Each row is a point on a tangle of strands that fork, close into loops and nearly touch. The rows are in no order.
Points whose rows are less than 67.6 apart are linked; no others are. Some points are linked to none.
rulal: [ 28 -29  -5 -10 -10  -5  18 -30  36   2  -8  21  38 -45  23 -10 -16 -18
 -17  33  12  28]
funen: [-24  -4 -22  37 -37 -12   4 -13 -16 -18 -48  22 -17  -4 -11 -24 -33  32
 -20  -4  -6 -18]
Fuv: [ -4  -1 -15  11  18  18  -2   2   1  18 -55  -3 -11  13 -21  -8 -25  -5
   6   0   5  11]
ded: [ -3  31 -11 -22  10 -49  20 -26  18 -21 -36  14 -20   7  -3  22  -8  32
  -9 -19 -30  -2]
bav: [-11  34 -17 -25  37 -22 -16  -4  20   8 -10  -5   3  26  -6  32  16  -1
  -3 -18   5  -1]
gekel: [  3 -40 -43   3 -42  -3  -6  -7 -12 -30  -5  38  45 -21  49 -45  11  22
   0  21  -4 -28]
zevi: [  0  18  37 -29 -26   6 -46  30  22  16  -5 -50  16  53 -24  -3  21 -23
 -18  17 -31 -13]
bor: [ 16 -42 -36   1 -25 -15  15  -4   0 -66   3  23   3  -6  59 -40  -8  14
  19  -4 -19  -5]
Mak: [ 37  57 -14 -24  26 -30  18 -21   2 -14  27  14 -11 -12  -1  43  24  45
  21 -42  16 -24]
lubot: [ -2 -15   7  -3 -12   5  -5  -2  31  -2  17   5  27  -8   3  16   2 -40
 -39  17  -2  17]
dev: [  1 -27  16  19  11  39  50 -11 -16  21  21  -3 -46 -28 -18   3 -13  -4
  -6   7  31 -19]
Dib: [ -3  50  -6   4   4 -63  18 -24   5 -21  25  21 -20  -6 -10  33   2  41
  -9 -50  -1 -13]
beri: [ -8  -7 -21  -6 -54   0 -30   0  25 -15   0  10  43   8  22 -10   3  -3
 -32   9 -14 -34]
dovis: [ -3   7  48  41 -75  14  -7 -17  -3  16 -15 -11  38 -22   9  -9  -8 -30
   8  48 -10   2]
mobo: [ 12 -23   0 -10  -8 -12  32 -17  47  -7 -39  16  14 -19   5  -1 -25 -14
 -27   8 -20  18]
sis: [ -9  -9 -23   9 -59 -17 -29   0  17 -13 -33  28  45   5  10 -23 -11  18
 -31   0 -20 -51]
zak: [-26  40  -3  -2  16 -35   2  -9  16 -13  31   3  -8  22  -4  48  31  -3
 -28 -24   2  -8]
tegur: [ 40  -3 -22   1 -15 -41  -6 -17 -19 -48  42  41  -2 -34  20 -21   1  77
  13 -10   9  11]
mis: [  2  15  22  -9 -28  29 -41  32  14  33 -44 -50   1  39 -36 -37  -5 -19
  16   5 -34   0]
ros: [-14   1 -12   5 -31 -54   1 -24  22 -28 -40  28   4   8   4  -8 -22  39
 -29 -25 -34  -8]
futo: [-20  19  58   1   9   6 -48  39 -38  32 -10 -24  13  35 -50   2  25 -31
  31  -9 -37   8]
kob: [ -8  14 -14  37 -16 -35  14 -15 -15 -22 -26  33 -27 -15 -15 -20 -35  45
 -11 -17  12  -2]
Sige: [-28  22   7  56 -23  -6   4  -1 -12  -6  -3  17 -22  -2 -20   0 -21  -2
 -25  -6  15   0]
sokot: [-27 -41  23 -23  11  57  -3   9 -42  49  -1 -44 -22  -7 -29  -4  13 -28
  22  19 -38   4]
fego: [ -5 -15  30  -4  52   1   7  31 -27  55 -10 -21 -29  14 -20  -4  11 -33
  28 -35  16   0]
zuto: [-15  45 -33 -46  59 -27  -2  -7   8   5  16 -34  -1  15  11  37  55   9
  27 -31   6  -9]
lubus: [ -5 -25 -14  16 -47  34   3  16  -3 -30  11  -4  35  -4  48 -24   7 -35
  24  45  18  -4]
poti: [ -2 -30  54  -1  45  18  26  23 -52  52   4 -30 -30   8 -24  -4   9 -41
  27 -24  23 -11]
vobe: [-62   4  21   9  -7  25  15  14  -6   6   2 -27 -51  34 -21  27   4 -12
 -18   8 -22 -26]
pudir: [ 23 -10 -37 -37  46  14 -26   6   9   9  12  -3   8   8   6   6  18 -15
  19  -7  15  30]
moz: [ 41  38 -15 -14  13 -13  11  -7  -2 -30  56  21 -15 -22   6  39  19  52
  33 -28  24 -23]
Tefom: [ -5   6  16 -26  -4  15 -45  27   4   7  10 -34  24  44 -13  22  24 -37
 -13  20 -19   2]
povav: [-34  23  33 -17  58 -34  18  25   7  36  -7 -32 -20  34   3  32  37 -15
   9 -39  12 -17]
rir: [ 36 -31 -33 -30 -17 -22 -16 -34  -8 -46 -32  38  22 -21  37 -22   3  34
  -5   8 -16 -11]
kaseb: [ 25  19   8 -13  64 -22 -12  13   0  47   8  -3  -6  12 -13  12  26  -2
  39 -52  33   2]
Tupi: [ 23 -19 -13  15 -21 -16  23   6 -13 -28  69  24   6 -38  37 -55  -3  68
  31   2   7  32]
fazud: [-17   1 -45  -4 -23  -1 -25 -11   2 -53  18  14  11  16  32   6   4  14
 -13  -2   5 -12]
befur: [-15  19  46 -17  21   4 -53  35 -40  24  19 -26  23  37 -33  21  39 -41
  19  -2 -26   7]
luv: [ 10 -27  10  37 -23 -52  23 -21  -4   9  -6  25  35 -43  19 -64 -24  60
 -13  -9 -14  20]
dalo: [-35 -13   2 -16  16  49   3 -12 -20  35  13 -17 -41  -3 -13  27  14   5
 -35   6  -4 -21]
Kupi: [-11  39  -9 -21  53 -27  28   3  19  21 -43 -12 -33  17  -7  19  10  19
  20 -38 -13  -5]
fata: [-21  33 -19 -18  37 -22 -34  18   5  30 -23 -18   3  31 -14  17  25  -6
  13 -22  -3   4]
Ses: [-22 -13  -2 -29  41  38  14 -14 -19  41  14 -12 -54  -4  -7  15  13  22
 -16 -23  18 -30]
Dibel: [  0 -36  45   2  35  35  18  11 -51  50  -4 -33 -21  -8 -28  -3   1 -52
  29   6  -3   6]
Tomig: [ 37 -45 -22 -15 -24 -26  -3 -35  -8 -33 -10  39  24 -44  46 -41   4  35
  -9  11 -24   2]
tetil: [  2  44 -41 -66  49 -21  10 -13   9 -17   5 -29 -11   6  25  35  40  16
  26 -24 -23   1]
gupu: [-18  23 -34 -20  39   3 -32  13 -25  -7  28 -25   1  38   9  28  36 -13
  26  -8  26   3]
repof: [ 23   8 -24 -41   4 -30 -13 -29  12 -34 -23  28   8  -5  18  13  -2  29
 -15 -10 -15   9]
fot: [ 29 -31  -7   2 -24 -32  15  -8 -24 -17  50  26  29 -36  41 -65   7  79
   9   3   3  26]
Purul: [ 17 -21 -21 -29  33  16 -40  15   6  32   0 -18  24   4  -3  -3  17 -43
  11   7   4  37]
dudu: [ -2   2   8 -19  -2  11 -52  37  14  39 -34 -31  16  31 -27 -13   3 -33
   9   5 -25  17]
kaze: [-26 -30  41 -10   5  36 -19  31 -45  43 -11 -38 -22  12 -42 -16  13 -31
  45   4 -46   8]
Lisu: [ 41  -4  23  14  16  -7  43  -2  34  14   5  26   5 -31 -18   4 -12  -5
  -1  -5  35  17]
nuni: [-12 -10  22   4 -40  22 -24   8  -4 -21  43  -9  30   4   8  16  17 -43
 -23  35 -10  -1]
nam: [  6  -7 -40   4 -21 -43 -21 -20 -26 -52  26  43   5 -17  31 -26   0  63
   4 -13  15  -6]
nol: [ 65  22 -22 -53  14 -27  16 -15 -16 -45  34  11 -29 -20  22  27  -5  41
  30  -4 -16 -11]
budig: [-10  -4  -6  16 -57  15   3   6  21   0 -55  -6   1  18  -7 -29 -32  -1
 -24  14 -23 -41]
nosu: [-23  -4   4  38 -57 -15  -3  -2  17  10  -4  18  45 -26  16 -30 -22  -5
 -32  10 -22  -7]
nutag: [ -6  -7  15  33 -13 -37  17 -14  21  11  41  22  35 -40  12 -37 -20  31
 -25 -11  -7  31]
Tur: [ 23  -7  21  25  -2 -35  40  -6  32   6  61  25  19 -50   1 -21 -21  44
 -14 -21  -4  23]
vok: [ 16  13 -13  16 -28  21 -38 -11 -22   8 -31  21  53 -21  22 -23  -4  -7
  -6  36  35   7]
mirog: [-45   4   2 -14  50  -1  21  16 -10  41 -21 -41 -62  22   0  10  24   4
  26 -35   7 -24]
Lizim: [ 49  36 -27 -50  35 -12  24 -15  -8 -40  29  -7 -32  -7  19  33  22  27
  43 -20  -6 -12]
nep: [-20  26   3   9 -38   5 -40  10   9 -14   7   6  26  24  -4  20  -1 -14
 -36   7   0 -16]
sonu: [-48  -1 -31 -17   2  29   6  -5  -5   3 -20 -19 -56  23 -14  17 -11  24
 -18   4 -15 -20]
denof: [  6  22   1  30 -28  16 -21  -4 -19  12 -46  18  31 -15  -5 -19 -22  -7
 -11  24  27   8]
lozod: [-36  11  11  -8 -18  12  -1  26  25  10 -34 -45 -29  48 -24   1 -14  -9
 -16  17 -33 -21]
lipi: [  0  19  27  11 -48  24 -34  11   8   5 -30 -23  31  28 -16  -3  -3 -24
 -18  17 -15  -6]
dig: [  1 -19 -18  -6 -34 -48 -12 -26  23 -35 -23  30  27 -13  19  -6 -17  32
 -36 -17 -36 -16]
kar: [-37  25  25 -20  18 -16 -25  44  29  24 -23 -50  -9  55 -25  18  25 -18
  -1   3 -32 -12]
sudel: [-33  34  -2 -26  60 -37  21  13  26  36 -37 -33 -30  13   0  13  34   1
  34 -43 -11   2]
futug: [  2  -5 -13  14 -52  -3 -15  -1  23  -4 -62  19  33  10  -3 -32 -25   4
 -25   9 -14 -41]
tiruz: [ 19 -13   4 -14  11  21 -39  13   2  34 -21 -18  39  -3  -8   0   5 -47
   5  24   4  27]
rozom: [-15 -21 -12   2 -40  59   0  -9 -19  24 -45 -32  -9  -6 -13 -20 -30 -12
   1  38 -18  -3]
sem: [ 16 -12  34  32  21  34  30   2 -37  43   0 -13 -23 -24 -26  -9  -3 -26
  24  17  43   4]
Fer: [-13  -2 -34   6  10  18   9  -6  -7  -4 -48   1 -36   6 -16 -10 -32  17
  -5   1   7  -3]
zifo: [-15 -19  24  -2  -9   2   9  14  41   9  -7 -13  19  14 -14  22  -2 -50
 -39  22 -22   9]
mulug: [ -9 -44 -25  20 -18 -18  13  -8  -5 -41  46   6  26 -17  60 -57  -6  39
   0  -7 -28   1]
mitul: [-18   4  17  32 -79  15  -2   3  15   4 -31  -8  18  -1  -6 -30 -27 -12
 -22  15 -25 -32]
rikif: [-13 -28 -28 -21  26  57   4 -17 -18  44 -10 -13 -31 -24 -14  -3  -9   5
  -7  12   9   8]
kogo: [ -6 -23  52  18   9  43  16  -5 -45  34 -15 -36  -6 -13 -30   5  -3 -51
  32  36  -6  17]
Luno: [ 10   0 -34 -22 -13  -2 -33  -3  22 -13 -42  10  37  16  12  -6 -11   9
 -20   5  -7 -12]
vef: [-21 -20  19  39  -5  17  55 -13  -5  11  23   4 -41 -32 -17  -1 -25 -12
 -14   8  17  -2]
Duze: [-29  -1  63  -3   9  26 -18  37 -50  23 -11 -35 -12  33 -57  -9  23 -31
  51 -11 -52   2]
Gizi: [ 41  -5  14 -11  16   6  56  -5   3  -1  -8  23 -58 -29 -16  13 -27  55
  27 -24  -1 -25]
vir: [-33  22 -20  21 -27 -15   0   0   2 -16 -44  15 -11  20 -14  -1 -25  15
 -21  -6  -8 -16]
mag: [ 12  -3  30  35   9  15  34   0 -10  27  -5   8 -15 -23 -24   4 -19 -24
   0  19  39  12]
Loba: [-16 -17 -27  16 -28  47   1 -18 -27   7 -44  -4 -14 -13  -8 -15 -33   7
  -5  33   6  -4]
gab: [ 46  15 -10 -14  -1 -11  24   5 -10 -48  67  33 -26 -26  15  15  -1  55
  45 -16  10 -12]
tapi: [-29   6   0  29   1 -24  43 -11  19 -10   3  16 -45   0 -14   5 -24  14
 -19 -33 -11  -6]
pom: [ 11   2   0   8 -55  26 -34  -9 -15   8 -10   7  60 -21  33 -15  10 -19
   5  54  19   0]
vin: [  8  56  -8 -18  22 -42  20 -26   8 -13   3  11  -9   3  -6  41  16  32
   1 -38  11 -17]
lamus: [ 21  -5 -23   5  -5  22  -7  -2 -12 -16  36  28  20 -31  21 -15  10  -3
   3  28  54  19]
vasa: [ -7  -1   0 -41  24  -9   3   8  55   2 -22 -13   9  33   2  25  10 -18
 -24   0 -27  11]
gog: [  1  12  61  38 -60  29 -24  -9 -12   4 -26 -24  38  -6 -18  -1   4 -31
  21  35 -17   8]
Vul: [ 18   0  20  14  -2   6  -4   2  -3   8  38  15  25 -33  -2  13  11 -35
  -9  32  47  21]
ginu: [-55 -19  11   0  -8  47  18  -5 -14  13  15 -27 -50   6 -16  29   5 -13
 -29  12 -19 -23]
Rane: [ 20 -11  56  25  36  16  19  17 -34  44   6 -10 -12  -4 -27   2   3 -33
  18 -11  41  -2]
sug: [-26  33  -3  45   4  -4  10   2 -22  -2  -8  10 -49  13 -22  12 -16   8
 -10 -16  29 -17]
dako: [  7 -35 -29   5 -37 -22  -8 -24   2 -14 -12  41  54 -40  39 -39   2  23
 -14  17  -9 -10]
Betu: [ -8 -20 -42   4 -30  -1   0   2   7 -65   4  18   6  17  45 -19  -5   1
   9   2  -4 -13]
koma: [  2 -13  14  -1  38  25  51   2   2  23   1  -4 -61   1 -12  13  -5  13
   5 -30  27 -23]
degi: [  1 -32 -25   4 -17  36  -1  18   4 -37   8 -13  15  18  36 -13  -3 -45
  16  32  10   5]
Pugiz: [  6 -31   3  20 -18 -37  41 -29  15 -19 -15  23 -28 -38  -7 -32 -41  39
 -13 -17 -34   9]
vuk: [ 24 -24 -38 -32 -20  -6 -25 -19  12 -27 -44  25  44  -2  28 -16  -4  21
 -14  12 -15 -18]
Kuzi: [-12  36  32  41 -13  23 -33  10 -29   9 -25  -6   3  22 -28  10   2 -21
   0   6   5   4]
pavoz: [ -8 -15  -5 -42  57   1 -15  14  10  14  26 -19   3  26   6  31  41 -31
   9  -8   4   8]
Rifez: [-24 -46 -27  24 -36  -8   9  -5   2 -14  43   0  50 -17  60 -59  -2  15
  -8  11 -28 -12]
bunul: [-24  -7  25 -26  16  -6   7  17  44   8  -8 -18   7  26 -14  38  15 -34
 -34   9 -24  -1]
Ved: [ 41  21  -8 -16  52   0 -12   7  12  36  -6  14  -2  -2 -18  12   4   4
  25 -29  34  12]
Letug: [  9 -16  -7 -14  17   8   7 -11  22 -26  54   8  -8   2  12  22  15 -18
 -13   4  16   6]
dod: [  4  11  59  33 -37  37 -26   3 -31   4 -39 -36  24  11 -39  -3   6 -23
  36  24 -23  12]
tob: [ -7  24  32  33  14  29 -36  21 -49  30 -24 -21 -12  20 -29  -5   6 -27
  28  -7  -6  12]
zozem: [  1  29 -11   8  -2 -64   5 -28   9 -31  54  29  -6 -15   4  11  -5  53
 -16 -41 -19  -3]
safo: [  5  -7  21  -5  -3  18 -25  21  10  30 -34 -31  25  19 -24   3  -8 -49
  -7  19 -19  20]
votu: [ 35   9  33  10  38   4   8  15   0  35  19   9   5  -2 -19  24  17  -5
  10 -23  57 -10]
Topal: [-23  20  11   2  38 -12 -29  33 -11  52 -25 -17 -15  32 -23  10  18 -26
  23 -27  -5   9]
tozi: [ 54  38   9 -31  32 -37  39 -12   5   0 -32   9 -40  -7  -9  23  -9  41
  25 -31 -17 -15]
rubof: [ -2 -10  37  23   4  27   9   4 -18  28 -24 -20   1  -7 -25   6 -12 -51
   4  32  -1  20]
lat: [ 47  -7  25   1  25  11  14  17  12  18  54  16  11 -22  -9  25  24  -6
   2  -6  57  -7]
zoma: [-17  33 -21 -20  21 -28  10 -22  16 -32  49   0 -15  12  15  45  28   4
  -4 -16   6 -11]
Maz: [ 48  10  -1 -22   8 -20  14 -15  17 -22  22  47  -3 -31  -1  10  -4  35
  -5 -11   9  10]
mose: [ 29 -30  -2  12 -25 -52  13 -21 -11  -2  27  29  42 -48  29 -60  -1  75
  -8   4 -12  30]
veb: [-46   4 -10 -25  44  22  -1  -5 -23  40   2 -31 -58  13  -1  16  24  20
   3 -21  11 -35]
rufim: [-18   7  17 -29  20  12 -54  34 -24  13  30 -32  19  45 -17  25  40 -34
   3  12 -13   2]
Zutas: [  3  27  -3  18 -29  32 -67   8 -31 -15  11   2  36  15   0   6  17 -12
  -6  21  19   2]
zorit: [-20 -23  10  51 -25  -2  52 -18   4  20  24   1 -18 -41   0 -27 -40   0
  -7  17   1  12]
kiti: [-21 -18 -10   8 -47   8 -21   2  15 -26  49  -3  28  -3  29  -5   4 -22
 -26  17 -12   1]
Ziva: [-20  28  25  46 -34  12 -18   7 -18  -1 -11   5  -1   6 -18   4 -15 -17
 -19   8   3   0]
Pelug: [ -8  24 -28 -20  28   1 -26  -8   1 -12  10  -5  -2  25   9  26  20 -10
  -3  -6  18   2]
pud: [ -7   7 -14  39 -25  22  -1   0 -21  -2 -57   8  -4  -9 -11 -24 -37   3
  -4  19  19   2]
danin: [-25  -8 -35   2   8  16  26 -23  -7 -13 -22   5 -54   0 -15   6 -22  34
 -12  -4  -3 -17]
Kasiz: [-16  23  -5  38 -18 -25  -7  -7   1  -4  18  30   6  -9 -12  -6 -12  12
 -29 -15  17   3]
Vedav: [-32  -5  24  -2  47  12  12  23 -25  41  -7 -26 -48  25 -12  12  15 -16
  21 -24   6 -15]
Zom: [ -3 -14 -11 -15  14  37 -47  26 -32 -15  21 -31  16  32   4   8  20 -38
  18  18   9  12]
Voz: [-46   6 -24 -12 -11  20   7  11  17   5 -44 -32 -39  39 -17   6 -21  19
 -12   8 -24 -18]
gez: [-28 -45   9 -27  38  38   6   8 -27  56  -4 -33 -37  -7 -18  -3  14 -27
  12  -3 -14  -1]
Fiv: [ -1  23 -17  21  -9 -42  -8 -18   5 -26  37  34  10 -16   4   6  -3  34
 -23 -18  12   2]
Rek: [ -8  19  -8  43  -1  -9  22  -6 -18 -12  -4  30 -51  -4 -24  -6 -20  36
   0 -19  33 -13]
Garad: [ 39  43 -22 -67  40 -25  13 -24   3 -16   5  -3 -18  -7  18  33  18  25
  18 -22 -24  -2]
vis: [ 28  -6  44  19  17  13   0   2 -24  23  55   6  28 -29  -9  20  29 -33
  -3  29  52  13]
tiga: [ -7   1  43 -32  61 -30  10  20   2  42  21 -27  -3  27   2  31  39 -22
   8 -46  21 -19]
bebod: [ 29 -12  24  26  -7 -38  56  -5  29   2  28  32 -10 -44 -11 -21 -31  47
  -3 -18 -26  14]
bese: [-28  30  -1  11  -5 -14 -19   4  13  -8   8  10   7  22  -5  32  11 -11
 -34  -5   3  -7]
zirol: [ 55  16 -11  -8 -14 -35  -1  -6 -17 -42  52  46 -17 -36  13   5   1  77
  31  -9   2  -5]
taz: [  9 -11  -3 -30  15  -7  14 -12  47  -8 -30  12  15   8   5  13 -12 -12
 -30   2 -23  16]
pipo: [ 10  -6 -25 -47  62   6   6   4  11 -10  30 -22 -22  25  22  27  34 -17
  34 -17   3  10]
ruru: [ 26  -1 -22 -25  51  11  17   0  11 -33  31  -6 -25  20  22  18  20 -12
  44  -9  23  10]
bar: [ 15 -22  11  18 -16 -21  51 -17  31   9  -4  27   8 -51  -3 -24 -34   2
  -9   9   6  25]
dom: [ 24  -8   9  16  -6 -28  48 -16  24 -17  -1  34 -36 -33 -15  -7 -38  36
  -6 -22 -13   5]
Kiv: [ 16 -38 -22 -16 -14  17   8 -16  25 -15   6  12  35 -27  34 -10  -3 -25
  -2  40  14  22]
Repur: [  2 -19 -27  11 -46  29 -20   1 -13 -15  -3  12  50 -19  43 -32   7 -16
   8  49  17 -14]
nal: [-17  -5 -21 -15 -33 -13 -11  -9  37 -27   3  13  24  11  17   5  -5  -1
 -39  -3 -22  -6]
Lil: [-28  26 -37 -16   9 -12  14 -11   9 -53  31 -18 -21  34  22  42  24  -5
  10  -8   7 -11]
fizol: [ 15 -24   4   8  -8  -8  36 -18  35  11 -25  21  14 -37   0  -4 -29 -28
 -17  25   7  24]
Luki: [-21  16 -29 -19  42  -6  20  -9   5  10 -55  -8 -48  16 -12   4 -11  27
  17 -21 -15  -2]
mal: [-25  32  -8   8 -44 -13 -25  11  18 -10 -44  -4   3  42 -13  -6 -23   6
 -28  -1 -15 -34]
pakuv: [  7  14 -28   1  -3  28 -52   3 -20 -14   3  11  23   9  14   2   7 -10
  -3  23  38  12]
met: [  8  17  48  33  -7  31 -42  17 -41  29 -32 -21  22   6 -40  -9   7 -34
  35  15  -7  29]
gon: [  0   5   8   1  44  -1 -12  21   3  47 -18  -8 -16  13 -26   5   5 -26
  13 -22  14  11]
tiz: [-10 -30   4  45 -23 -42  34 -16  11  -2  -6  22   6 -40  -2 -45 -39  36
 -20 -13 -17  14]
gur: [ 18   7 -23   9 -14  10 -27  -7 -13  -6   3  32  38 -23  13  -9   0   0
 -11  23  43  14]
Med: [ 28   0  26  16  10   2  17  -4  14  23   7  21  16 -33 -14   9  -6 -24
  -7  20  43  21]
Tomud: [-24  12  34 -18 -11   2 -16  36  35  18 -22 -46  -4  55 -28  12   6 -24
 -20  16 -34  -8]
mima: [-19   3  12  10  37  18  28   6 -13  25  -6  -9 -54  18 -11  16  -2  -9
   3 -19  20 -20]
Gudi: [ -4  16  59  10 -26  22 -50  11 -29  -5  17 -16  41  15 -26  23  29 -37
  -5  24 -13  12]
munef: [  4 -31 -12  32  -8 -29  39   7 -13 -39  39   8  17 -11  61 -78 -10  46
  23  -9 -14  23]
zop: [  0  -4  17  24 -22  20   7  -6   6  22 -39  -7  13 -14 -11  -6 -25 -40
  -9  34   6  16]
nodeb: [-36  31  28  -4  35 -17  -3  19   2  19  -5 -24 -17  41 -17  36  25 -21
 -10 -15   3 -13]
Votef: [ 46 -10  21   9  36  15  45  11  21  21 -10  12 -22 -23 -21   4 -16   7
  18 -16  31   2]
sifu: [  4 -34  -9 -10 -30  19  -8  -6  27  -4   4   1  46 -18  25   1  -2 -35
 -25  34  -1   1]
Nes: [  9  13 -27 -14  -2   6 -51  13  15  19 -48  -4  33  24  -7  -9 -13  -4
  -4  -4  -1   9]
Nev: [ -8 -16  19  43 -32 -25  40 -15  18  23   7  16  12 -49   1 -25 -34  -7
 -10  27   3  24]
Muput: [ 22 -19 -18   8   1  20  20  11  -2 -36  29  21  -1 -17  30 -22   3  -6
  25  29  55  24]
Pir: [-10   2 -33 -23  31   6  32 -26  -7  -8 -35   2 -65   3 -16   6 -19  47
   5 -18 -11  -7]
danot: [-18 -10  -5  -6 -21  47 -10  15   0  27 -49 -41 -16  21 -20 -19 -26 -17
   1  22 -28  -8]
loset: [ -1  22  33  30 -28  23 -44   2 -25  -4  17   5  34  -3 -13  17  16 -27
 -15  20  17  16]
nudi: [ 34   4 -17 -22  43   6 -15  -7  21  11  -5  17  12   0  -3   9   1  -4
  12 -11  25  23]
bibag: [-44  24  35  18   2   4   1  27  -8   7 -14 -32 -31  43 -24  30  11 -21
 -12   0 -11 -19]
fef: [ 44  17 -30 -60  34 -21  -3 -25  14 -26 -14  13  -6  -1  16  20   5  19
   6 -12 -23  19]
teki: [ 38   6  -5  10   3 -13  13 -11  10   0 -14  44  19 -40  -5 -19 -18  25
   0  11  42  26]
det: [-21  52 -15 -39  60 -44  12   2  24  30 -18 -32  -6   6   6  31  54   9
  26 -40 -15  -5]
salol: [  7 -16 -26 -25 -18 -25  -6 -26  23 -41   3  24  14  -4  30   1  -2  13
 -24 -12 -30   1]
fofo: [ 14 -30 -15  19 -20 -18  42   6   0 -42  53  17  -1 -22  51 -61 -12  27
  27   6   6  28]
kiz: [-28   4  16  60 -20 -27  23  -5   9  11  33  14  13 -23   1 -30 -29  12
 -33 -14 -11  22]
libof: [ 25 -13  10 -16  21  27  59 -13   6  14  10   6 -64 -23 -13  19  -4  45
  21 -33  15 -37]
fini: [  0   2 -24 -11   8   6 -21  12  21  21 -68  -6   5  21 -14 -18 -26  -4
   7  -5 -14  15]
zas: [ 64   1 -17 -45  -2 -39   2 -25 -12 -51  17  24 -23 -25  26   6  -8  44
  10   1 -24  -1]
sete: [ 21   3  42   9  28  18 -27   8 -46  20  36  -2  24  -9 -19  20  27 -40
   2  11  37  14]
mez: [ 31 -31 -22  -9 -11 -16  25 -16   6 -64  34  24 -13 -18  48 -23 -13  22
  14  -4 -18  11]
bira: [-25 -27 -24   9 -44  -9  -8  -2  21 -18  52   1  46 -11  40 -29  -4   8
 -33   1 -26  -2]
kem: [ 34  -2   3  10  20   8  51  -5  10   8 -15  29 -40 -25 -22  -2 -31  30
  14 -10  23  -2]
Larin: [  2  -2  42   2 -50  34 -42   5 -17 -22  34 -28  44  19  -5  16  29 -37
  -3  35 -12  -1]
dedan: [-17   7 -29  -6  18  18 -40  26 -25 -24  28 -29  -3  48  10  19  18 -26
  21  11  15   0]
Mas: [-30   3  13  49  -7 -29  37  -6  15   1  32  16 -21  -9 -15  -8 -29  18
 -23 -32 -14   5]
Lilo: [-21  14 -50  -9 -34  15 -32   9  -1 -48  10  -9   5  41  27   5   5   6
  -1   3   5 -31]
muk: [  4 -34 -21  -6  14  35 -14  26  -9 -26  14 -25   7  23  17  -1   6 -46
  23  24  15  17]
tegi: [-10 -29  -9  16 -18 -45  -1 -22  13 -19  22  12  47 -24  34 -43 -13  41
 -38 -23 -36   1]
Tefu: [ 14  -3  48  -6  51 -10   4  21 -12  40  20  -9   1  22 -16  27  25 -30
   4 -34  45 -14]
nopo: [  4 -25  -3 -28  53  19 -12  19 -17   6  48 -17   2  23   5  22  28 -34
  20   5  28   9]
natu: [ -2  17  19   7 -40  40 -24  16   2  20 -51 -39   1  32 -26 -26 -18 -15
   2  18 -23 -13]
gikik: [ -5  -2  33  28 -44   8  -3  -7  11  17 -12  -6  30 -23  -3   7 -13 -47
 -14  36   0   9]
Sila: [ 48 -16 -34 -41   2 -13   9 -23  -1 -59   5  25 -13 -20  38 -12 -12  24
  12   9 -20   8]
livuf: [ 25 -16 -23  -6  30  22   9   7   2 -43  26   5 -15   9  22  -3   2 -14
  31  10  36  24]
seta: [-30  29 -26  -4 -39  11 -48  13   3 -34  26  -9  14  43  12  20  12  -6
 -20   9  -2 -26]

A fork is a point with three links, a tip a point with one. Leave the first point through the second and follow the links. Name the first fork or tip that comes.
luv, tiz -> tapi
zop, gikik -> Sige
danin, Pir -> Garad
Sila, mez -> Lil
povav, nodeb -> Vedav
bebod, dom -> gur
Zom, dedan -> fego

A piece is two or more points that can be reached from each other along the links. Count, over all rows, the pieces, the separate loops (a circle has one, a figure eight two, a Y none), the forks (points with three links) and the tips (points with one).
pieces -> 3
loops -> 2
forks -> 13
tips -> 15

Name the points in between on the shortest way along the links from the first point to the second, in order.
zuto, Luno -> det, sudel, Kupi, Luki, Pir, danin, Fer, Fuv, fini, Nes
zozem, muk -> Fiv, Kasiz, Sige, Ziva, Kuzi, tob, met, dod, gog, dovis, gikik, zop, rubof, kogo, Dibel, poti, fego, gon, Topal, fata, bav, Pelug, gupu, dedan, Zom
sokot, Pir -> kaze, Duze, futo, befur, rufim, Tefom, zevi, Tomud, lozod, Voz, sonu, danin
nudi, nuni -> pudir, Purul, tiruz, safo, dudu, mis, natu, danot, rozom, Loba, pud, denof, vok, gur, pakuv, Zutas, loset, Gudi, Larin
nal, mez -> salol, repof, fef, Garad, Lizim, nol, zas, Sila
